Points on a hilly landscape, in no order, each with its height.
From any point a ball takes the steepest step (drop divided by distance) to one of its 2 nearest points. It stops when none of these is lower. Distance is the straight distance between rows; heights are no part of it.
Muful: [ -6 -13   6   0  -3   1   7  10   2 -12 -18  11  -1  10 -17   0  11  -7
  -1  -4  -7  -6  -5  -4  -9 -14  15   5  18   4  -4  13  -6  10  -2]  h=798
nubat: [ 13  -5   3   0  10   6 -15  -2   8   3   2 -11  -2   4 -17  10 -24  11
  -7  20   9  -3   8   5 -13  20 -18  -2  12   5 -22  -3   4 -13 -24]  h=441
zutap: [ -5  11  11  -1 -17  10   6   7  14   0  -4 -16  17  -6 -12  12   5  17
   5 -16 -27   3  -9   2 -14  -2   6 -22   4   1 -15   8  -2   0   2]  h=233
vanur: [ -6   4 -17  -2 -11  -8   2  -6  -6  14   4  -2  -2  -8  12  -1   6   1
   2 -13  -2  11   9   2  16   5   1  -5  -8  -7   6   4   2   1  -1]  h=298
Kifub: [ -9 -13  12   2   6  -4   8   9  -7 -12 -13  12   0   6 -16   5  10   0
  -9   4  -5  -9  -1 -18  -9 -13   5  13  12  18   0   0  -1  -1 -12]  h=771
Lumi: [  7   7  -1  -3   4   2  -6   3  23   1  -8 -10  21  12 -11   6  -4   4
   5  -6 -13  -1  -5  14 -20  -6  -6 -13  20  -7 -15   5 -17 -10   1]  h=134
bikup: [-15   3   5  -7 -20  10  -7  -5  -4   2  -3  -8  25  -4   1  15  -4  22
  -6  -3 -14   7   9  -3   9  11  -9 -20   3   1  -1  -2  13  -5 -17]  h=464
bepa: [  6   6  -3 -20  12 -10  -5  -9  -9  -7   3   8  -3   4   1  -7   4 -11
  -1   5   2 -13  -3   7   5  -6  13  16   8   9   4 -15  -6 -13  -2]  h=402
lazuz: [-12  -7  12   2  -6   2  25  -1 -24  -2  11   5 -16 -11  11   2   9  -3
 -11   6  10  -9   3  -6  13  -6  -2   5 -24  16  15  -4   5   5   0]  h=456
Gize: [  0  -7  -5  13   7 -13  17   8  -3   1  18   3 -11   6  -4 -10   4  -8
  -8 -13  10  -9  -8 -13   6 -13  -1  20 -21  14  15  -2   0   9  19]  h=180
Kavos: [-12   8  15   5   5  16   5   5  -8   7  13  -8   1 -16   1   1 -15   6
  -6  -2  16   0  -4  -4  15   8  -6   3 -15   9   4 -15   7  -7  -1]  h=547
Tiva: [-22 -11   0  10  -1  14  -9  19   6  -8  -6   1   0   4 -18  13 -11  12
   6 -16   7   0  -6  -1  -6   9   6   6  10   3 -23   1  -2  -6  -8]  h=193
kibu: [ 11   1  -9   3   8 -15   3   0 -14  12  12   5 -30   2  11 -17   2 -10
 -10   3  12 -21   7 -14  15   4   8  19 -19   5   9  -1   4   3  -1]  h=785
Dufeb: [  2   0  -9   1   4  -4 -16   3 -27   5   5   8 -32   0  13  -6 -12  -3
  -5  24  12  -2   8  -3   9  15   4  14  -6  10  -3  -5  -1  -7 -11]  h=692
peb: [-15  11   4   2   7   8  -2   6   4  -4 -19   5   8   1   2   0 -16  10
  -6  -9   1 -17   3  -4   7  -4   2  -8   6  -5  -8   0   4  -1   3]  h=268
maz: [  6  -9  -5 -12  26 -19   4  -5   5 -20  23   4   9   3   2 -15  -1 -10
  -4  -7  15 -15  -3  -7   8  -8  -5  22 -20   4  12 -25  -2 -16  19]  h=232
vako: [-27  13   8 -12  -5  14   6  11   5  -1 -10  11  32 -16  22   9  -1  14
   3  -7 -11   5  10  -5  -4  -6  -2 -19  -9 -24   0 -13  15  -3  14]  h=401
levir: [-18   0 -13   2   3   6 -15   7  -1   4  -9   9 -11   5  21  -1 -25   0
   4   7  13   5   0  15  13  11  -6  -6  10 -16  -8  -3  -6  -1  -4]  h=87
duvem: [ -5   7 -15  17 -14   7   7  11   6  16   0  -3 -20  -3  16  -3 -11   3
   1  -8  15   1  -5   0  17   6  -1  -5 -17  -8  -4  14   2  12  16]  h=307
Diduv: [  8  21  15  -2   3  -4  -5  -3   5   5  22 -30   9 -19 -13   9  -9  -3
  10  -6  14   8 -10  11   2  21 -10  -1 -13   6  -1 -25  -2 -18  -3]  h=612
beko: [  3  -9  -9 -18  12 -14  19  -2  -2 -21  23  10  -2  -4  12 -17   6 -14
   0  -3  15  -7 -11  -4  10  -9   1  10 -37   7  14 -14  -1 -10  21]  h=302
topu: [  7   1  15 -15  20   4  -1 -12  -4 -11 -11  11  10  -2  -2   1   0   0
 -10  15  -6 -18  10   3  -2 -11  -6   6  16   6   8  -1  -3  -7 -15]  h=188
tolif: [-21 -21 -13  -1  -7   7 -16  -2  -4   3 -17  15   4   1   3   3   2  -6
  11  -5   0   5   8   4  10  16  16   4  13 -13 -16   3  -1   4 -18]  h=400
Sal: [  5   0   5  -4 -18  -5   4 -20  -8  15   0 -18  11  -6  -3   4  18   6
 -10   6 -20   2   9  -4   0   2 -10 -13   5   8   7   7   9   4 -12]  h=224
Mog: [  1   4   1   8  -5   4   3   0   9   7  -3 -15   9   0 -20   4   9  14
   2  -8 -13   4  -1   1  -9   6   0 -11   1  13 -10   7   2  -3  -5]  h=297
vebur: [  8  -6 -18   7   3  -8  -4  -7  -7  14 -11   7 -12   9   8  -9  16  -7
  -9   0  -1  -7  17 -13   0   2  16  13   1   0   4  11   3  13 -11]  h=262
Bor: [  2   7  12 -22  16  -5   5  -4   4 -19  12  -1  28  -9   7 -12   3 -11
   3  -8  13  -3  -3   1   0 -11 -17  -7 -19  -7  16 -20   8  -6  20]  h=695
bupag: [ 11   3  -6 -12   3 -10  -7 -14 -12   5  -8   9  -7   4  17 -10  14 -10
 -11  13   0 -16  10  -1   4  -5   9  12  10   1   9  11   0   7  -7]  h=335
Fula: [-16   2 -11  -4  18   2   3   3  -5  -3   5  20   2  -8   5  -5 -14   3
   8  -9  13   0   1  -1   9   2   2  -1 -13 -13  -4 -20  -5 -18   6]  h=221
Nagil: [  4  -3   1 -19  27  -7   3 -13  -3 -23  13   7  11  10   6 -11  -7 -17
 -13   8  13 -17  -1   0   7 -19 -14  12 -17   7  19 -19   6  -9   9]  h=176
kubev: [ -3   5   3  -2   1   0  11  12   2 -16  13   2  -4   1  10   5   3  -9
   8   1   5  13 -17   9  -6 -14  -9   1 -10  -5  11 -13  -7   1  25]  h=411
birut: [ -8   9   9  -8 -26   8  -7  -8  -7   7  -3 -16  19 -17   7  16  12  10
   2   4 -24  17  -4   2   5   6   4 -18   3  -8   3  -1  12  -6  -7]  h=440
pel: [ -7   9  13   6   1   3  16  12 -13  -2  18   0 -20 -14   8  -2 -11  -4
 -10   4  11  -9  -6  -6  18   8  -2   8 -24  12  10  -5   0  -9   3]  h=504
Sek: [  1   6 -17   7 -13  -1   0   3  -4  15   3  -2 -17  -7  10   7   4  -1
  23 -10   2  13  -4   2   8   5  11   2  -3 -11  -1   3  -6   1   6]  h=364
Zome: [ 10   2   0   7  18   3   7  -3  13   4  -4 -15  10   8 -23  -9  -9   5
 -15  -8   4 -18   2   1  -5   2 -17  -5   4   6  -8   5   0  -5   8]  h=711
digi: [-14   4  13 -12  -3  12   3  -7  -8  -5   0   0  17 -14  14   9   3   4
  -8  10  -4   4   8   0   5 -12 -14 -13 -12  -8  17  -8  13   5   5]  h=355
nubip: [  3  -3 -11  13 -13   8   0   0   8  18  -1 -13  -8   8 -13   4   2  12
  -1 -13  -4   1   3  -8  -1  13  12   1   0   9 -12  13   9  13  -9]  h=387
tadu: [  0  20  -6   0  -8   4  -7   5   2  14  -7   6  -6   4  33   1 -16   0
  12  -3  -2   1 -10  13  15   4   6 -15  -1 -26  -4  12   0  -2  15]  h=414
minas: [ -8  11  17  -8 -20  10   1   3  -6  -3   3  -8  30 -12   5  20  13   4
   5   2 -20  21   1   3 -12  -9  -4 -18  -1  -7  11 -13   5   3   4]  h=415
zov: [ 14  -7 -15  24 -12   6 -16  -4  11  26   9 -24 -10   2  -1  -7  -3   8
  -7   0  -1  11  15 -10  -1  23 -14  -4  -1   3 -15  18   9  15  -5]  h=574
sukiv: [ -1  11   8 -20   8  -4  15 -11   4 -16  -3   0  27  -2   0  -4  11   1
  -8  -8   3  -7  -1   3  -5 -16 -11  -7  -8  -1  13  -7   6   3  20]  h=674
keka: [ 17   3  20   2   2   2   8  -6   8  -4  -9  -4  -3   6   2  -2  -7   2
 -18  21  -9 -15  -1   4  -9  -8 -13  -9  12   5   6  15   6   5  -4]  h=288
sufe: [ 12  10  -7  -9   6 -12 -13 -10  -9   1   1   0 -11   1  11 -13  -3  -9
  -5  10   4 -13   5  13   8  -1   0  10  -3   3   8  -3  -1  -4   1]  h=395
zili: [-26  10   2 -10 -10   7   6  -2 -13   3  -2   4  14 -17  18   4  -4   7
   2  -1  -2  12   4  -1   9  -1  -5 -19 -10 -19  12 -10  10  -1   8]  h=378
zosa: [  8 -13  -4  16  10   2   1   0   8   3  -1  -8   4  15 -11  -7   0   2
 -15   5  -3  -9  13  -3  -8   3 -17  -1   7   6  -7  13   6  12  -2]  h=743
rumo: [ 18  14  -8  -3   8 -10 -20  -3  -6  12  15  -8 -14   5 -11  -5 -22  -4
  10   3  15   0 -16  18   1  10   3  10   6   2  -4 -10 -10 -18   1]  h=496
fom: [ -9   7  12  -2  -3   6  14   9  -9  -1  -8   8  -5   0  22   1  -5  -1
  -2   2   2  -1  -5   8   8 -13   3 -11  -4 -14   8   2   1   6  16]  h=479
mimeb: [-31  -8   3  -7  -2  14  12   4 -14 -18  -1  21  -1 -11  14  12   9  -3
   0   6   3  11   2  -2   0 -10   0  -4 -12   7  17 -13  -1   4  -7]  h=487
Rete: [-13  -7  11   2   8   6   6  19  11 -22   3   8  16  -7 -30  16  15  16
  16 -12  -7  10  -4  -1 -21  -8   0  -4   0  12  -5 -19   0  -4   5]  h=192
Sofuf: [-22  -9   0   7   4  13   1  10   6 -11   1   5   4  -8 -21  11   6  15
  12 -21  -3   8  -9  -3  -4   5   3  -2   4   8 -12 -12   5  -4   5]  h=104
pelu: [  5  -7 -14   9   4 -11  11  -4 -12   0  -3  16 -15  14   9 -12  15 -12
 -13  -4  -1 -22  15 -20   1  -9  10   8 -10   2   8  13   2  12   5]  h=177
Mopam: [  4  -6   5  -1  19   0  -1   9  18 -10  -3   0  20   6 -31   6  -5   8
   3  -1  -4  -4   0   7 -20  -2  -4  -3  16   3 -15   0 -10 -17  -3]  h=66
Papud: [ 21  -2  -9   4  13 -18  -9  -6  10   8  14 -14  -3   8 -11 -16  -6 -10
   6 -12  15  -4   1   9   1   1  -4  14 -10   5   4  -5  -5  -5  19]  h=346
bimo: [ 15  -6  -9  11   0   4 -13   6  10   3 -20   8 -13  17   5 -10 -15  -3
  -1   7   0  -1  -3  -1   1   5  14  13  23 -11 -17  25  -6  15  -8]  h=339
Mozad: [ 21  12  -1  17   3   1   3   3  13  11   5 -25 -16  10  -7  -7 -13   2
  -3  -2   0  -4  -5   2   2   7  -7  -1  -4   3  -3  17  -4  11   8]  h=626
mozo: [ -2   3  13  -8  -2   9 -11  -5   1  -6 -21  12  11  -2  -1   5  -3   6
   3   8 -12  -4  -3   5  -7   3  14   6  22  -5  -8  -1  -7  -9 -26]  h=300
Doz: [ -9 -11   0  -6  -5   4   9  -9 -15   3   3   4  -7  -9   5   1  19  -2
 -10   5  -5   1   6  -8   7  -1   0   4  -8  11   8   3  13  12  -4]  h=403
Pagug: [ -4 -13  -3   0   6  -3   9  -1  -9 -16  -1  10  -6   9   4  -1   9 -12
  -8   0   6  -1  -2  -8   1 -12   4  11   4   5  12  -1  -4  11   7]  h=570
tes: [-14  -2   1  -5  -7   2  -4   7   3  -7 -11   9  -2  -1  -6   8  16  -2
  23 -11 -13   7  -9   3 -11   3  24   3  15  -6  -9  -6  -9  -6  -5]  h=404
zof: [-27 -18  -5  -1  -2   1  15   4  -8  -9  -1  23 -14   2   2   3  14  -6
   1  -3   6  11  -4  -9   6  -2   5   3  -8   3   7  -3  -5   9   2]  h=528
kota: [ -5 -10   6  -3   3  12 -15  -3   2   5  -8  -3  12  -1  -6  12 -16  14
  -9  23  -4   0  14   5   0  20 -19  -2  14   5 -15  -4   6  -5 -30]  h=386
Ridug: [ 17   1 -15  17   6  -2  -4  -1  20  10   4 -20  -1  13 -23 -10 -10   0
  -7 -17   9 -13   1  -5   2   3  -6  -3  -2   4 -12  16   3   8  12]  h=675
Vumeg: [  3  -4  -3   8   2  -5  -4  13   6  -7  -6   7 -11  13  -6  -3  -8  -6
  16 -11   4   7 -17   2  -9 -10  16  11  18  -8  -1   8 -14   3  10]  h=338
Zuna: [  7  -4  -8   9  -3 -14  24  -2  -5  -1   5   0 -14   7   7  -9  14 -10
  -7  -7   2 -14   4 -19   8 -18   7   7 -21   8  17  14   6  19  20]  h=90
Sul: [ -8 -11   5  12   5  -5   8  12 -14 -17  14  15 -18  11 -17   7   9 -10
  -1   1   3   8 -12 -16  -6 -11   0  21  -2  17   7 -13  -6  -1  -2]  h=697
Sano: [ 14  -5  -5  12   1  -8   3   1   3   5   0  -4 -18   8 -17   1  11  -8
   5  -6  -4   6  -6  -9  -9  -3   0  16   3  11  -3   7 -12  12   2]  h=492
vule: [ -1  15  25 -15 -13   6  17   1  -3  -4   3  -6  30 -18  -3   6  10   5
   0  -3 -16   4  -4   3 -19 -15  -6 -16  -8  -5   8  -8   9  -2  15]  h=390
lakab: [ -3   9  10 -11  -1   6  -4  -5  10   0 -10  -4  25  -7  -2   2  -6  13
  -9  -4  -9 -12  12   4   4  -6  -5 -17   9  -4   0   6   8  -5  -2]  h=308
pera: [-34 -14   5  -6  -8  13  13  12  -5 -20 -10  25  14  -8   9   9  15   1
   5  -8  -7   9  -5  -4   0 -10   8  -5  -4  -9   4  -9   4   6   4]  h=451
Boga: [-36  -2   6  -4 -17  14  12  12  -2  -2 -10  20  18 -14  21  12   6  11
   9 -13 -15  13  -2  -1   3  -5  11 -19  -8 -21  -3 -13   8  -1   2]  h=424
kif: [ -5  20 -17  12  -8   7   6  17   6  13  -4   2 -17   0  28  -2 -22   4
  13 -15  11   3 -11   1  16   3  10 -12  -8 -17 -12  10  -1  -5  13]  h=371
Poka: [ -3  -5  15 -14   1   0  -7   1   3 -15 -12  14   7  -2 -16   9  11   2
  15   2 -14   2  -6   6 -17  -6  16   4  22   8  -6 -13  -7 -15 -20]  h=351
Vabet: [ 15   2 -17  14  -8   1 -14   5  13  18 -10   9 -24  14  22  -4 -10  -4
  10  -1   1   7   2   3   8   4  17   6   5 -13 -12  23  -4  18  -8]  h=423
dureg: [ 29   4   4  11  -4  -2  -1  -3   5  19  12 -19 -19   8  -2 -13  -3   1
  -9  20   5   1   2   6  -4   6 -14  -2   5   5  -6  13  -1  13   4]  h=683
kam: [ 14 -10  -8  18  20 -24   3  -3   2  -1  25  -8  -4  11  -6 -15  -7 -11
  -3  -9  20  -7  -5  -5   5  -8  -9  20 -22   9   8  -8   0  -3  24]  h=266
rav: [ 22   6   1  13   2 -11   7   6  -8  14  17 -12 -31   5   0 -16  -1 -10
  -5  -1   8 -17  -5  -8   8   2   6  20 -24  15   8   7   1   6   1]  h=829
bive: [-10 -22 -18   1  -9  -4 -21  -6  -5   6  -5   9  -1   2 -10   4  15   3
  17  -6  -5  17   8   2   2  10  15  10   8  -3  -5  -3  -2   7 -14]  h=412
zik: [ 11  -8  -5   9 -22  -1 -14  -9  11  19   6 -23   7   5  -3   5  -1   5
  -5   4 -10  12  11  -4   4  15  -9 -11   8  -2  -8  19  10  10  -6]  h=523
lesap: [  8   7  13   9   1   1  -3   1   8  11  22 -27   0  -5 -28  10  -7   2
  -1   0  10  10  -6   6  -4  18 -14  -6  -9  13 -10 -15   1 -19 -16]  h=565
lom: [  9   2 -17   3   3  -8 -10 -10 -26  17   8   2 -27  -6  15 -13  -2 -12
  -5  17  14 -15  13  -9  10  15  12  12 -18   6   6  -3   1  -2 -17]  h=741
Fizu: [ -9  -1 -11  -6 -10   1   1   4   3  -4  -2  12   2  -7   1   8  15   2
  32 -15  -7  25 -13   1 -10   2  17  -2  -1 -15  -4 -13  -8   0   8]  h=447
pepu: [ 25   2 -18  -2   3 -11 -26  -9  -5  17   8  -4 -21   3  -1  -6 -18  -7
   7  16  12  -4   2  12   5  15   6  10  11  -5  -7   1  -9  -3  -8]  h=569
tife: [ -3  -2   6  -6   4  -8  16   8   1 -19   1  14   1   4  -2   4  17  -3
   2 -13  -2  -1  -8 -10  -9 -14  15   4   2   4   5   0 -10   3  19]  h=611
dotu: [ -9   2  -7   4   8   4  -1  12  -3  -2 -11   7  -9   7   3  -4 -20  -3
  -5  -5   8 -13  -6  -7   9   5  11   5  10  -3 -12   4  -2  -7  -2]  h=214
Nop: [-18 -24 -10  12  -3  10 -20   5   2   2  -9   5  -2   5  -3   2  -1   8
  -2   6  -2  14   2   3  -2  21  -2   1  13  -6 -15   0   3  10 -16]  h=347
rezog: [ 14  -4   4  -1  21 -11  -4   7  11 -10  -4   9   5  20 -25  -2 -12  -4
  -2  -3   4 -15  -9   1 -14  -8  -2   8  24   0  -6   4 -14 -16  -3]  h=139
Kito: [ -1  -3  19   8  -1  -2  12  11 -18 -11   8  10 -19   4 -16   6  -1  -5
  -9   6  -1  -8  -8 -17  -5 -10   7  22   1  24   6  -3   0  -1 -15]  h=736
vuma: [ -6  -7  -6  -5  -2  -2  13  -2   7  -7  -7  -1  13  -1  -4  -3  14   5
  -3 -12  -3   1   0  -1  -5 -14   2  -9  -1  -3   6  -2   0   6  20]  h=648
guzub: [ -7  -3   6 -10   5   8 -19  -9   3  -3 -20   8  19  -4  -2   8 -13  15
  -5  17 -14  -3  14   8   1  15   2  -1  29  -4  -8   1   3  -8 -35]  h=343
Bizi: [-22   5  22  -7   3  12  10   7   5 -15  -7   8  20 -14 -18  15  15  15
   6  -9 -11   6   5  -4 -12 -10   4  -5  -7   8   1 -15   9  -5   3]  h=264
Rud: [ 13  -2  -9   4  -3  -6 -21  -1  -8  11   4  -2 -30   4  13 -12 -18  -6
  -3  23  12   3  -1  13   8  22  -1   4   1  -2  -6   1   4   2  -5]  h=632
ged: [  5  15  -8 -15  17  -4 -12 -10  -6  -3  -9   7   1  -3   7  -5  -3   4
  12  -4   0  -8  -1   2   3   3  16   8  19  -7  -4  -6 -10 -15  -2]  h=345
pofo: [ -8 -25 -15   1 -15  -2 -17 -10   7   9 -13  -1  10  -1 -14   8  24   6
  10  -7 -12  14  20  -3  -6   8   8   1  10   2  -8  11   2  16 -15]  h=353
zumeg: [  9   4   5  13  -9   3  11   2   3   3  -3  -4 -16   4  -3   0   7   2
  -4   4  -8  -2  -6   0  -2  -8   5   2   7   7  -1  11  -4  12   2]  h=560
bizir: [-11  -3 -19   3  -9  -2 -15   1  -1   8  -5   8 -16  -1  32  -4  -9   3
  -1   5   4  10   8   7  16  16  -5  -6  -1 -12  -6  12   3   7   2]  h=156
Tagig: [  2 -12   1  -1   7 -14  11   4  -1 -24   7  10  -2   8 -22   1  20 -10
   9 -10   3   4 -11 -18 -17 -14   9  19   3  15   3  -9 -10   0   9]  h=652
nonem: [  5 -10 -24  22  -5  -3 -14  -1   6  22  -5   2 -23   7  17  -5  -5  -7
   9  -8   7  19  19  -6   5   3  13   7  -4  -7 -11  15   3  30 -12]  h=509
Binek: [ 13   1  12  -2 -17   0   5 -12   3   8   3 -30  13 -11  -5  -3  11   1
 -14  10 -11   6   5   2   2   2 -24 -20  -3  -3  18  10  10   3  -1]  h=265
pumuk: [ -7   5  -6  -4 -24   0  20  -3 -12   9   6  -1 -12 -16  19  10  20  -3
  14 -13   0  26  -4   2   4  -4  10  -9 -19  -8  14   2  -4   2  10]  h=397
sube: [  8  16  23 -10  -1   1  -4 -10   8  -3   5 -20  26 -11  -2   4  -2  -2
  -4  11  -1   0   5  12  -4  -6 -24 -12  -6  -4  13  -7   8 -11   2]  h=333
gagan: [ 18   2  10   9   2   5  -7  -6   4  13  13 -26  -6  -3 -14   0 -21  -4
  -4  15  13   0  -1   9  -1  24 -22   2   0  11 -14  -7   2 -12 -21]  h=508
situn: [  5  -9  -6   0 -16  -3  -3 -20  -2  17  -2  -9   0  -5  -9   8  22   3
   3  -2 -16  10   8  -3  -2   7   5  -2  11   9   0  11   8   6 -18]  h=281
Beve: [  0   2  -6 -10  -4  -6 -12 -21  11   5 -16  -2  31   4   1  -4  -1   8
 -10  -1 -18 -10  11  -1   1  -2  -2 -18  21 -15  -5  19   5  -4  -6]  h=337
zer: [ 22 -12   0  15  13  -4  -3  -8   0   6   4  -3  -9  14  -5 -17  -1  -7
 -22  22   6 -11  11  -7 -10   7 -20   2  -4  10   0  10   6   8  -2]  h=776
gon: [  1  -2   5  -8   9  -8  25   4  -1 -16  15   6   3  -6   9  -7   4 -11
   2 -13  14   2 -17   1  -2 -14  -2   3 -28   0  19 -13  -8  -4  29]  h=360
teti: [ 21   0  -7   3  19 -17 -11   2   4   3  18  -8  -9  11 -19  -1  -6  -9
  13  -4  16   3 -12   6  -5   7  -2  14   3   7   2 -18 -13  -8   5]  h=426
Kabif: [-21  -5  -3 -10  -1   5  14   5  -9 -24   6  14  -2  -9  26   6   3 -10
   3   2   7  10  -7   1  -3 -15  -4   0 -13  -4  17  -8  -9   2  13]  h=455
nim: [ -3  -1 -11   0 -17   7 -16 -12   2  12  -1 -14  18  -2   2   4  -6  11
  -9  -2  -9   3  14   1   8  16  -6 -16  14  -5  -7   6   8   3  -9]  h=490
bol: [-13   8  -6   9 -16   6   9   8  -5   6   6   3  -8  -8   5  15  12   6
  25 -13  -5  21 -16   1   1   1  11 -10  -6  -8   2  -5  -9   1   6]  h=422
Toge: [ 20   0  -1   8   3  -3  -5  10   7   6 -12   3  -9  15  -5  -6 -12  -3
   1   3  -1  -9 -11   6 -12   0   7   7  24  -3 -10  17 -12   2   3]  h=267
lep: [ 21  12  20  -4  -6  -6  -3 -12  12   8   8 -30  20  -3 -10  -6  -5   0
 -13   7  -5  -8   7   8   2   4 -25 -20  -2  -5   4   9   9 -11  -6]  h=299
zad: [ 10   5  13 -21  24  -2  -4 -13   2 -18   1  10  16   4   1  -1   0  -8
 -10  11   8 -14   9   1  -6 -16 -11   9  -1   5  18 -13  -2  -9   2]  h=124
veti: [ -3   9  -5  -6  -4   4  -5   2   1   2  -9  -2   6  -4  14   1  -2   1
   6   1  -4   3  -6   6   4  -2   3  -9   7 -19   0  10   0   5   8]  h=446
tosi: [  1  -3 -23  22 -10   7  -8   6  11  18  -4  -5 -18   2   2   2  -1   6
  11 -18   4  21   9  -7   4   4  16   2  -7   4 -18  17   1  17  -7]  h=489
Nepel: [-13  -2  -9 -12 -10  -5   7 -10 -11   0  -1   5  -1 -14  14   4  20  -4
   7   2  -1  10   1   1   6  -4   1  -9 -16  -2  10  -3   1   3   3]  h=349
Lokit: [ 10  15   2  -2  -9   2   4   2  24   3 -13 -11  20   8  -1   6  -1  12
   8  -7 -21  -2  -7   3 -13  -1   5 -24  15  -8 -13  20  -8   2  10]  h=182
bas: [ 34  -3   9   1  -4  -4  -5 -10  -3   4   8  -7 -18   6   2 -11  -6 -11
 -11  31   6  -4   0   8  -7   7 -18   1   1  14   0   6   2   6  -7]  h=737
dit: [ 15   0   8   4  10  -2   4  10  10 -11  -8   6  -1  18  -6  -2 -12  -6
  -3   4  -9  -8  -7  11 -12 -13 -10   2  23  -5  -6  13 -20  -6   8]  h=199
Bovun: [-15  -4  -6  -3  12   1  -6  -1  -7  -1  -4  16  -3   3   9  -2 -13   0
  -6   7  15  -1   1  -1  13   7   1   6   4  -9  -2  -7  -3 -10  -6]  h=153
miti: [ -8   2 -12   3  -5  -2   4   2 -10   8   2   3 -23  -7  17 -10  -8  -4
  -7   1  10   4   3  -4  16   6  -1  -3 -13  -4  -1   2   0   3   4]  h=231
febe: [ 14  17  26  -7 -12  -3   8  -2   2  -7   8 -26  38 -13  -4   0  11  -8
   4   6 -11   3   3   5 -14 -11 -15 -20 -15 -11  19 -11   8  -7  11]  h=361
Barad: [ 16  -2  -6   5  10 -15  -1   6  -1 -11   0   2 -17  21  -7  -1   7 -12
  12   0   2   0 -11   0 -14  -9  10  22  10   2   3   4 -21   3  -2]  h=410
kem: [ -3  15  -6 -19  16  -5  -9  -6  -9  -6   6   8  10 -14   5  -6   0   2
  10  -5   4   1   0   3   0   2   4   0  -2 -14   2 -23  -2 -22   5]  h=285
vize: [ -5  13  14   2  17  12  -1   0   5  -1   7  -9  15 -11  -5   3 -23   9
  -2   5  11 -10   2   5   6  -1 -13   4  -9   1   0 -15   7 -15   2]  h=582
soki: [  6   1  20 -11   4   9  -1  -5   2  -8 -15   7  11   4   5   3  -5   1
 -11  25 -13  -9   3  11  -6 -10  -7  -4  20  -3   0   6   2   7 -15]  h=241
feze: [-13 -18  -5  14  -5  11  -8  11   8  -9  -8   6   2   6 -19   2   0   7
   2   3  -3  -2   0   0  -7  12   5  -2  16   5 -28  12   0   2 -16]  h=274
lov: [-11   1  20 -16   1   8   8  -7  -4 -13  -3   4  19 -13  -7   9  16   7
  -4   4 -11   1   9  -1  -8 -10  -5  -6  -1   8  11  -6  13  -2  -6]  h=316
ved: [  0  10   8   4  -9   4  16   7  -7   5  -7  11 -17  -1  10  -1   2  -3
 -12  -1  -2  -9  -5  -2  10 -11  11  -4  -1   4   7   8   3   7   1]  h=515

Call two points neighbours if one is among the 2 nearest of the other. Go from one point of each pair to the other, from neighbour to neighbour, staying as low as possible. Name the highest point that can't be avoided.
Sofuf and levir | nim
Zuna and Mopam | zumeg
Zuna and miti | bepa
zad and Sal | mimeb
mozo and vanur | Fizu
Sofuf and Sal | bive

For each start below, name the point where the ball stops.
zumeg | Mopam
pera | Sofuf
zik | Sal
kibu | Zuna
